Each row is a point on a tangle of strands that fork, close into loops and nearly touch. The rows are in no order.
In the rows, 128 means zero.
Points whose rows are less than 104 apart are linked; no others are. Some points are linked to none.
kalu: [ 69 151 184 157 157 138 110 143 164 157  98 129  87 103 165 165  54 129
 151 112 185 139 251 154 144 144  97  72]
mev: [133 194 121 166 137 155 123 154 102  98 100 137 120 109 112 131 150 116
 124 132 131 124  88 137 122 122 142 145]
nir: [108 115 186 164 129  93 124 112 124 137 100 137 129 130 134 191  96 130
 142 132 181 134 221 129 154 168  86 120]
luko: [144  86  67  73 120 131 137 108 117 105 141 107 153 140 116  82 181 155
 110 142  79 130  87 110 114  65 120 121]
nake: [ 76 109 168 160 145 106 111 160 145  94  84 114 109  90 112 185  95 127
 127 120 179 143 249 122 166 159  71  74]
sezi: [ 94 185 184 159 157 151 108 161 175 168 110 138  78 104 174 158  64 127
 135  96 182 129 204 164 117 146 121  75]
Puti: [101 132  98  72 151 152  98 182 203  96 108  97 124  72 123 152 120 145
 102  98 172 128 188 126 113 120 117  41]
Zur: [122 181 176 184 108 109 148  90 102 167 108 172 126 136 152 148 114  93
 151 153 125 121 105 150 130 147 159 190]
kelol: [155 101 139 157  90 113 153  64  93 141 133 160 143 162 115 151  90 111
 139 148 120  90  97  87 145 132 137 182]
Vulu: [137  85 133 165 129  76 106 121  77 134 180 132 137 136  88 113 167 150
  90 108  42 152  74 142 161 155 107 127]
Nos: [136 132 118  62 127 119 119 108 153 129 143 119 161 142 144 100 169 175
 119 123 100 132  93 152  70 114 148 110]
zuv: [144 151 165 168 126 114 118 138 124 153 165 139 101 139 126 131  91 114
 129 109 109 114  87 135 128 165 140 149]
revo: [121 122 125 140 122 142 149 121 130 142  97 144 118 140 155 154  99  99
 164 156 188 122 183 116 138 123 116 146]
Vati: [125 101 163 151 143 104 102 164 148 137 157 113  90 123 122 137  78 143
 129  87 135 131 154 125 147 192 114  86]
Tebu: [122 144 163 137 151 129 103 170 169 151 150 121  88 121 150 123  82 142
 126  87 143 126 139 150 114 172 134  94]
zeg: [144  99 102  75 128 121 112 133 169  97 117 115 167 121 119 156 138 171
 115 118 164 125 154  97 104 122 123  74]
sigez: [116 170 148 176 140 117 129 157  98  74  60 152 134  78  90 181 179 108
 112 139 178 139 176 133 171 141  84 144]
derak: [142  51 109 115 109  87 135  65  90 151 174 128 161 171 103 102 146 153
 107 132  57 122  71 100 139 107 112 134]
los: [140  98 138  92  82 110 162  56 150 192 158 150 156 173 162 116  91 119
 152 146 119 103 118 100 119 134 173 171]
zisiz: [113  88 145 141 139 100 118 159 138 115 122 110 115 112 126 155 107 135
 134 118 155 151 179 125 155 164 103  96]
buk: [128 123 131 100 126 127 150 112 142 162 169 124 108 156 165  58 117 119
 139 127  83 127  70 152 103 125 167 157]
meri: [127  84 151 185 119 100 140 118  91 117 116 135 120 143 106 179 110  98
 146 144 163 127 173 105 179 168  85 170]
fede: [122 117 156 138 126  95 118 122 129 137 112 135 141 133 136 171 129 145
 132 127 162 137 160 131 135 159 106 117]
suso: [111 105  98 118 117 131 157  94 102 154 114 142 137 152 161  96 164 104
 171 171 113 148 105 138 133 110 140 182]
nuf: [150  89  91  67 108 133 148  79 125 130 144 117 173 165 124  83 160 166
 118 136  82 106  80 105  85  75 144 129]
koris: [119 174 105 125 142 161 121 153  97 103 125 109 123 110 120  67 185 117
 118 131  68 148  56 162 102 105 150 141]
Varef: [122 104 140 168 120 112 150 114  95 142 110 146 112 149 137 156 104  85
 159 160 167 136 161 116 164 149 108 177]
Seno: [132 207 121 133 134 175 125 150 133 117  98 134 120 117 133 128 139 120
 137 134 151 114 112 150  83 106 150 132]
ralup: [149  98  99 129 134 108 105 168 122  71 160 104 127  95  74 121 147 147
  67 104  91 140  99  92 169 119 105  90]
Kufos: [146 111 123 164 107 116 140  82  72 125 135 144 145 159  97 128 126 123
 128 147  88 110  63 105 147 118 125 167]
defu: [151  61 131 138 107 110 148  91 117 130 137 131 146 162 109 174  79 138
 137 140 161  99 153  56 144 147 107 137]
Muzok: [ 99 129 120 117 132 120 144 112 114 158 114 130 126 136 169 106 164 104
 160 158 128 174 123 172 132 127 134 158]
ber: [ 99 135 102 117 159 151  97 221 169  80 131  93  89  54  97 127 126 106
  93  96 133 152 152 106 169 138 110  79]
vos: [110 171 134 154 149 148 131 146 112 102  44 151 129  86 125 173 151 102
 132 151 208 143 203 144 160 110  87 135]
Rodu: [147 120 148 198 128  95 120 137  74 100 136 137 132 121  75 164 147 123
 114 125 111 130 122 127 171 164 100 151]
fimad: [110 179 192 171 154 133  99 179 162 149 136 131  81 103 142 153  72 141
 126  74 152 125 168 154 122 179 126  84]
ramif: [139 149 163 198 127 102 118 145  79  82  89 149 143 108  77 189 160 125
 106 133 153 128 150 127 174 156  87 156]
boz: [124 145 134 123 127 152 139 127 159 159 112 142 109 140 173 150  81 111
 164 141 185 113 187 127 118 124 138 129]
mivit: [129 132  84  50 146 173 130 153 152 103 148  82 117 126 133  59 161 132
 109 114  88 133  96 161  75  83 155 116]
Nagu: [139  82  65  36 131 144 135 132 152 110 157  92 145 136 129  61 169 153
 108 124  89 137 106 126  95  78 133 103]
leki: [146 156 132  76 112 139 133  99 167 146 116 135 163 151 161 132 146 156
 148 138 156 113 138 137  63 108 159 121]
Tos: [144  65 108  85 100 102 141  56 111 149 164 132 185 169 122 103 152 171
 117 140  83 115  83  98 110 100 129 135]
Gud: [142  92 148 198 121  98 116 134  75 121 167 127 112 140  77 144 116 110
 124 114  82 136 106 119 183 166 100 161]
Dev: [144 146 181 180 114 110 123 112 122 146 134 148 118 148 124 174  81 124
 133 122 145 111 120 121 138 168 136 156]
vonuz: [153  77 110 125 115 117 138 111 121 105 108 132 151 140 106 169 110 140
 134 136 173 104 158  68 142 130 103 126]
Bomet: [133 183 155 166 110 129 144  97 109 150 119 159 128 143 146 120 116 106
 149 150  99 107  64 143 108 131 172 176]
Tabo: [ 96 156 134 144 148 146 134 136 116 128  66 145 116 103 157 151 153  91
 143 149 194 167 204 159 163 119  95 134]
Telug: [147 101 130 117  85 119 159  55 117 165 143 155 158 173 134 135  99 119
 148 151 115  93  93  85 128 116 155 181]
Vafi: [166  69 128 148 100 111 146  76  96 132 153 137 142 167  91 154  76 129
 126 132 129  88 112  60 152 132 110 158]
pidof: [124 100 103 127 154 117 105 203 148  76 163  94  96  74  80 117 128 124
  80  88 100 150 123  95 175 139 107  86]
zabir: [137 137 114  36 117 152 142 106 197 161 127 123 172 154 173 126 152 158
 155 132 155 123 185 152  63 113 160  93]
tadob: [148 187 113 194 132 162 129 158  77  77 101 142 127 101  71 116 158 112
 117 128 108 114  69 118 144 109 130 161]
gam: [139 138 135 159 138 102 102 154  88 111 167 126 126 117  86  96 168 148
  89  96  53 150  60 148 146 137 122 121]
puvas: [140  54 134 142 118  70 115  84  76 152 199 134 145 158  90 106 149 155
  86 108  38 136  67 127 160 138 104 131]
Teso: [114 160  82  83 150 166 119 163 124  93 136  95 115  99 124  69 187 124
 106 118  81 151  78 162  99  93 150 124]
zire: [123 177 143 166 117 130 144  92  80 137 117 142 141 135 129 102 156 124
 144 150  61 116  36 156 113 125 161 171]
rofeg: [ 87 163 111  99 164 181 120 162 160 157  99 113  99 100 183 124 141  93
 149 129 180 166 205 188 120 109 131  97]
nole: [132 107 137  89 103 120 154  86 167 192 153 141 142 165 186 116  92 124
 158 145 144 118 153 115 109 139 164 148]
ziv: [133 112  89  46 141 143 109 153 190  96 123  99 151 102 126 136 147 162
 106 108 164 126 168 118  96 114 126  59]
ras: [143 153 120 107 120 127 128 105 119 102  90 143 182 127 123 149 186 166
 127 147 142 116 107 141  91 102 136 122]
doz: [ 85 139 181 166 143 125 117 136 144 130  76 132 108 105 145 184  75 130
 143 126 195 130 250 136 158 149  80  91]
Gesa: [110 169 137  96 146 170 135 155 179 180 150 120  80 137 196  81  93  94
 144 119 136 136 142 178  80 128 173 133]
luz: [152 116  78 123 125 118 113 148 105  65 138 110 137  96  69 106 184 144
  69 125  77 131  70  94 156  70 109 108]
nuku: [131 134 106 101 139 158 127 150 162 131 126 118 114 127 151 129 102 124
 147 126 167 122 155 124 105 122 139 105]
vigif: [153 104 110 104 115 122 127 114 145 102 105 131 164 133 115 173 132 165
 126 134 174 111 157  89 116 122 111 101]
Dadem: [144  84  97 137 108 122 135  96  76 127 161 126 131 156  94  88 135 133
 122 141  68 119  59 101 152 100 119 155]
kibu: [119 153 120  92 121 162 157 123 179 190 154 132  90 149 206  84  87  76
 162 148 140 122 146 153  90 118 185 159]
tib: [140 156  82 104 131 152 117 149 127  68  98 113 151  96  99 122 185 139
  95 137 122 129  90 121 111  84 130 116]
tele: [ 96 161 124 117 140 138 136 121 125 155  82 138 142 120 175 135 173 106
 159 161 165 174 170 181 132 117 124 137]
Ret: [ 83  82 139 141 143 108 109 176 156  93 109 105 102  92 107 164  81 133
 130 108 161 136 219 103 162 164  91  66]
bena: [124 140 131 123 141 139 123 141 132 157 166 114  94 143 151  71 124 116
 132 115  91 140  77 159 119 142 155 145]
zenuf: [114 163 136 126 143 151 130 152 145 155 142 124  88 128 170  92 112 104
 142 122 129 138 110 165  97 134 158 136]
dibo: [131 141 140  81 122 141 160 106 170 183 165 130 106 160 190  55  90  96
 141 138  96 112  99 154  79 120 198 170]
bufa: [148  91 146 154 123 104 124 121 106 150 181 126 110 152 111 120  95 126
 128 105  93 124  88 116 157 161 126 149]
zige: [144 147 116  92 106 132 146  81 139 136  97 150 182 150 149 145 166 144
 155 162 152 112 128 130  86 100 148 139]
Zazu: [122 164 124 156 129 127 127 124  80 126 131 130 134 126 117  85 174 134
 133 132  56 136  41 157 122 115 147 154]
Bub: [113 131 103 106 154 156 104 200 174  97 127  93  97  80 118 133 108 128
 101  99 157 134 155 111 131 128 125  66]
beva: [157 146  89 131 124 150 123 131  95  61 103 125 155 107  79 116 174 143
  93 139 102 108  63 104 122  80 122 129]
Mamit: [129  72 129  82 109 124 163  92 176 187 161 132 131 166 171 120  60 120
 165 136 158 116 182  89 123 140 151 135]
zov: [148 155 153 205 133 115 101 160  80 128 173 131 113 118  74 104 142 130
 113  95  49 137  62 146 165 151 130 147]
zotun: [139 175 102 106 130 158 113 146 143  85  91 124 150 107 118 148 164 144
 112 130 154 118 117 135  91 103 135 105]

A fork is a point with three links, a tip a point with one. Leave the first point through the second and follow the links. Name the first fork or tip that comes.
nuf / luko | Zur
Dev / zuv | suso
suso / Muzok | Dev
pidof / ralup | zotun

A tip is a point with one link. Name the tips that can be reached along the links from each point below, in the order of the rows.
sigez | suso, Dev
zeg | Zur, zabir, tadob, Mamit, zov
boz | meri, nuku

Name the points in between on the shortest way along the links from the first point to the second, in order.
Bub / vonuz | Puti, ziv, zeg, vigif
ralup / los | pidof, ber, Bub, Puti, ziv, zeg, vigif, vonuz, defu, Vafi, kelol, Telug
Gud / Tabo | Rodu, ramif, sigez, vos
Vulu / Vafi | puvas, derak, Dadem, Kufos, kelol
